Each row is a point on a landscape with many peaks, with its height.
A climber steps from a point to the highest of its 2 nearest points, and stops where none of them is higher. Distance is the straight distance between rows; heights are no part of it.
zemar h=653: [164 115 164  97 142 118 118 147 115 173 125  72 190 118 167 137 138 138
 147 135]
muk h=737: [110  99 130 168 154  90 167  88  46 125 149 125 151 131 136 132  87 175
 112 132]
dalu h=762: [180 141 138  91 161 151 155  95 121 146 112 123 121 143 137 190  71 121
 162 128]
puf h=472: [102 139 112 116 122 101 119 157 142 143 117 127 143 124 148 134 162 178
 133 129]
Lamu h=786: [126  95  53 160 135 124 177 144 146 122  83 144 100 118  70  98 191 147
 154 129]
Disa h=560: [109 128 131 161 155 167 134 111 142 127 111 120 139 155  82 175  81  85
 153 102]
nogi h=627: [170  96 118 125 146 111 150 145 129 145 159 120 140 176 117 160 151 174
 184 104]
gaf h=587: [137 109  62 175 139 128 176 104 108 134  77 137 124 152  84 136 101 142
 142  98]
natid h=565: [ 75 138 151 132 104 131  73 180 154 139 181 147 116 130 100 130 176  84
 112 111]
muluk h=375: [167  69 157  89  73 152 101 164 185 113 129 122  74 159 136 118 166 108
 127 126]
ver h=447: [127 187 111 130 138 155 122 106 147 123  58  91 109 122 120  86 116  89
 118 111]
vuses h=674: [171 136  87 114 147 126 106  84 132 160  97 148 124 153 137 165  88 164
 151 118]
vos h=869: [130 106 201 115 108 139 130 130  86  82 162 147 118 100 137 118  79  93
 104 163]
gak h=660: [131 132 144 113 135 113 132 146 134 119 175 112 131 183 134 174 102 174
 183 116]
mizo h=664: [138 137 144 124  98  96 134 144  65 105 157 163 107 139 147 134  85 204
 158  99]
Pur h=793: [169 115 147 118 131 156 165  95  91 135 127 125 130 100 134 196  70 121
 109 138]
divun h=597: [126 135  68 187 116 150 165 136 164 132  82 128 141 103  95  85 218 123
 129 128]
mopab h=615: [152  94 129 130 131 115 104 123 130 178 140 112 177 127 185 147 170 157
 140 162]
Zava h=704: [103 108 111 129 181 107 173  93  91 120 117  98 133 107 140 153  72 160
  92 133]
tuf h=635: [118 132  84 136 159 121 140  74 130 132  91 142 104 172 133 181  56 176
 139 108]
Migev h=807: [103 147 180 137 152  72 166  98  37 106 144 126 174  78 135  82  91 135
 138 133]
Kelef h=448: [177 112 113  95  96 155 144 132 170  96 106 115 105 156 155 102 141 134
 123 130]
levuz h=341: [ 88  95 145 149 120 132 141 132 164 158 159  96 147 147  88 124 197  63
  86 124]
Tofo h=170: [129 139  92 154 106 160 127 124 191 123  69 150  95 132 143 107 188 155
 131 154]
Guza h=768: [102 120 136 154 138  89 131  87  61 127 145 148 185  97 123  50 107 121
 143 125]
fot h=107: [146 137  80  87 125 110 121 120 130 148  80 106 129  89 160  94 123 127
  86 124]
pizok h=78: [162 124 156 105 130 169 108  81 148 158  77 123  73 103 118 138  97  71
  64 110]
roziv h=383: [131 112 119 127  80 154  91 143 169 139 114 173 110 109 101 130 168  94
  98 106]
vosos h=729: [125 120 144 126 115 107 126 140  67  87 132 141 135  82 171  93  74 145
 112 144]
Zetum h=711: [114 124 146 127 147  86 110  94  69 102 130 176 161  93 156  58 118 167
 152 156]
depo h=73: [140 119 184  89 123 146  66  92 154 181 107 112  86 115 122 156 140  68
  70 117]
daf h=515: [147 172 176  98 123 152 180 165 122 133 131 128 133 123 108 194  71 101
 129 119]
liti h=592: [110  95 119 187 131 109 105 133  73 143 175 150 158 127 104 129 145 127
 136 127]
rava h=96: [162 141 100  72 161 137 135 130 105 140  89 118 116  74 125 106  73 115
  84 104]
Kamer h=362: [ 89 135 146 111 162 120 121 116 139 158 133  70 170 128 151 125 120 106
 102 123]
lop h=514: [115 153  77 156 111 144 150 138 126 145  70 138 160 110 107  93 170 103
 125 100]
fid h=640: [146  89 132 137 119 133 175 192 106 101 167 140 109 138 113 156 115 130
 135 111]
ses h=576: [142 105 135 125 143 114  89 114 123 150 117 121 146 106 177 149 117 142
 116 160]
gom h=413: [ 82 132 116 118 146  60 138 144  96 129 134 100 155 128 168 103 137 194
 124 132]
bevar h=686: [165 126 109 108 105 148 172 175 127  83 156 150  95 159  93 152 120 136
 172 103]
Rer h=743: [ 80 168 150 152 150  92  89 103  61 154 163 139 154 125 109 118  81 140
 150 106]
Mefiv h=229: [113 180  93 169 108 159 123 130 199 113  98 163  72 122 101 111 219 130
 161 137]
nav h=414: [186 102 142  76  57 162 106 139 155 118 106 122  94 130 163 112 137 102
 111 112]
Liva h=335: [ 57 160  98 138 131 113 106 146 161 140 114 158 128 134 110 136 120 129
 107 110]
nepek h=695: [160 157 198 123 156 116 182 142  61 113 142 103 176 101 149 144  94 149
 143 143]
parok h=467: [ 88 123  84 162  76 111  95 132  75 149 161 186 149  88 103 105 136  71
  80 157]
kopo h=577: [117 160 130 141 174 155 109  88 140 158  93 126 104 130  99 163  67  79
 116 107]
kuvu h=817: [152 101 171  98 131 122 180 144 114  75 180  93 132 151 159 146 132 148
 130 171]
tife h=365: [107 211 113 141 133 143  98 113 203 130  84 131 111 155 144 126 170 138
 176 146]
sofuf h=331: [131 166 118 146  80 169  92 123 179 154  77 145 103 111 101 122 185  89
 130 106]
derim h=609: [131 120  87 114 149 116 169 106 121 136 103 111 142 152 151 135 114 186
 141 109]
zatur h=721: [101 142 137 157 133  92  92 117  79 165 143 159 127 145 126 142  84 188
 148 102]
vodef h=66: [137 122 160 137 120 157  77  87 170 196 113 154 116 104 119 163 151  86
 100 127]
tega h=602: [109 170  92 129 157 116 121 100 118 124  93 152  97 137  97 164  59 127
 120  90]
kasu h=569: [ 88  92 139 188 132 108  91 129 116 133 194 166 162 132 106  98 155 116
 164 171]
vogir h=415: [114 201 109 129 156 151 125 124 179 110  65  97 118 166 119 118 121 116
 170 120]
tezi h=297: [120 180 114 115 110 135  99 126 217 145 113 167 119 139 151 143 205 161
 163 139]
Moga h=285: [ 86 148 130 154 115 151 123 124 193 143 116 141 111 116  95 120 213 108
 134 116]
midor h=589: [106 133 146 139 124 104  87  83  97 136 140 153 158  80 159  55 158  96
 115 179]
geko h=758: [205 149  78  93 110 121 167 158 137  87 162 138 112 186  77 116 135 158
 206 108]
rog h=556: [118 152  55 164 126 147 151 129 133  97  82 130 105 163  99 121 102 133
 155 106]
pobi h=466: [171 164 100 103 109 154  82  84 192 120  74 138  83 144 155 116 136 112
 128 140]
mov h=531: [155 164 157 110 138 151 199 152 129 117 144 116 139 164 113 200 104 144
 168 125]
Tifo h=338: [144  71 141 112 104 159 138 170 169  90 165  99  61 141  97 128 151 107
 124 137]
Duv h=633: [143 103 113 111 113 109 166 166  73  88 153 155 100 134 123 144 103 183
 126 119]
lakal h=484: [156 161 151  90 122 159  79 150 134 162 121 128 125 115 120 147  77  96
 151  90]
baz h=516: [148 143  82 105  96 133 152 140 131  77  91 142 104 147 127 119  89 142
 135 103]
zir h=381: [108 136 129 104 170 109 152 139 122 124 138  64 162 143 170 116 130 165
 113 139]
duto h=659: [104 106 171 144 172 118  99 168 123 121 187 107 130 145 146 103 154 130
 156 150]
muga h=476: [110 138  94 148 132 142 128 114 151 145  75 125 139 126 108  98 129  77
  89 107]
mip h=539: [155 112 139  91 125 139  91  89 150 128 122 106 101 149 185 146 102 146
  99 171]
nus h=501: [ 88 153  88 164 119  85  87 103  94 162 138 189 131  79 126 118 144 105
  79 165]
migar h=262: [159 105 107 138 122 145 140 138 201 110 107  82  89 163 104  98 190 120
 166 152]
zek h=220: [133 120  95 144 144 127 129 162 218 139 129  95  94 140  70 118 204 112
 215 144]
Gova h=874: [111  98 167 172 138 120 162 117  75  93 201 142 166 110  90  90 125 102
 145 153]
torom h=839: [108 131 172 149 140  89 179 126  53  93 176 103 186 123 113  91 116 120
 143 134]
kame h=769: [ 99 160 148 156 164  62 125  98  43 140 147 118 158 113 130  83  94 187
 138 117]
paze h=772: [163  56 173 127 129 134 137 166 113  93 200  90 137 139 142 144 153 148
 167 169]
Rino h=716: [140 125 164 130 176  86 167  94  65 123 153  95 160 118 169 148  96 178
 133 150]
luk h=717: [156  91 180 114 134 136  99 183 139 120 176  88 154 134 165 114 172 142
 157 141]
Saped h=692: [142 137 129 109 123  98 101 130  90 130 142 142 133 169 151 172  85 208
 161 104]
nipoz h=658: [ 93 115  85 142 171  87 191 115 114 103 115  95 134 165 143 130 104 172
  98 117]
batab h=613: [ 93 120 164 133 123 106  62 179 139 130 199 129 128 141 120  88 167 100
 137 153]
mif h=89: [140 138 140  88 119 140 124 145  85 122 126 120 124  58 148 113  78 105
  57 121]
ziz h=322: [130  74 123 133 113 119 150 139 176 140 128 110 115 145 101 109 196  92
  99 108]
kevak h=387: [ 98 152  95 129 109 133 105 153 177 113  94 174  81 149 104 116 129 121
 119 108]
Gekeg h=558: [129 102  86 120 134  99 120 153 163 147 136 135 121 180 130 147 167 178
 163 138]
migaf h=435: [116 105 103 155  90 133  73 159 108 142 136 182 140  94 116 124 152  92
  97 129]
Pobu h=59: [135  98 140 172 105 167 102  99 167 174 107 126 141 142 102 174 143  93
 125 127]
rakog h=510: [152 158 128  67 126 141  99  78 171 126  97  98  69 146 152 133 100 124
  99 147]
nodu h=637: [113  88  57 179 123 136 169 126 146 132  86 134 131 153 101 128 152 149
 131 131]
vava h=303: [111  79 107 112 130 132 127 162 179 113 153 105 102 146 115  99 164 130
 118 139]
kebef h=544: [111 131 131 135 127  95  67 121  91 144 131 172 141  68 155  98 131 122
 100 142]
niz h=642: [102 116 126 137 133  84 106  65  99 139 133 206 187  91 143  74 142 126
 136 172]
momer h=202: [105 147 141 149 106 139 120  97 156 168 156 146 135  89 145 161 234 102
  93 115]
sivat h=825: [164 126 189 123 135 141 137 116  96 116 143 108 126  81 152 157  69 103
  92 157]
tepu h=233: [107 162 140 114 121 136 113 121 202 159 134 148 141  94 168 156 225 149
 114 136]
Lak h=130: [125 137  92 111 111 152 136 121 173 133  60 134 121 123 154 108 147 144
  88 137]
fiv h=677: [173 141 178  93 163 149 152 151  91 145 138  74 160 109 158 165 102 116
 131 128]
seba h=478: [ 78 149 108 115 119 150  90 197 181 134 137 146 102 136  71 106 158 109
 118 105]
dilu h=351: [108 124 161 125 112 142 129 107 149 162 131  77 156 129 119 115 156  67
  92 109]
Duzo h=722: [176 145 116  81 118 133 115 110 123 129 118 140 101 139 152 190  50 162
 134 120]
dode h=482: [133 115 114  99 107 150 147 139 152  83 132 118  94 162 157 151  98 125
 106 125]
risi h=883: [105 115 173 121 155 112 166 143  93  60 165  89 141 126 173 103 108 146
 114 164]
palo h=921: [138  93 180 145  92 140 136 143  75  87 184 134 167  94 123 104 121  92
 119 144]
gudi h=83: [142 122 153 113 103 159 115 109 116 127 114 126 111  96 110 134  81  69
  55 119]
kul h=546: [124 155 157 153 152 164 194 134 132 106 126 121 129 173  79 163  99 102
 178 101]
Kaso h=500: [134 166 154  89 137 173 141 146 134 126 124 100 141 125 117 157  82  87
 127  83]
Dinur h=612: [138  96 110 146 114 129 134 157  87 133 151 153 151 138 114 155 108 132
 133 101]
gedeb h=794: [120  92 136 136 128  98 129 146  92  80 157 141 130 122 162  84 131 147
 115 162]

For each start below, name the point where the climber stops.
pobi -> muk
migar -> Lamu
vodef -> palo
kevak -> risi
migaf -> palo
tepu -> Lamu
Kaso -> palo
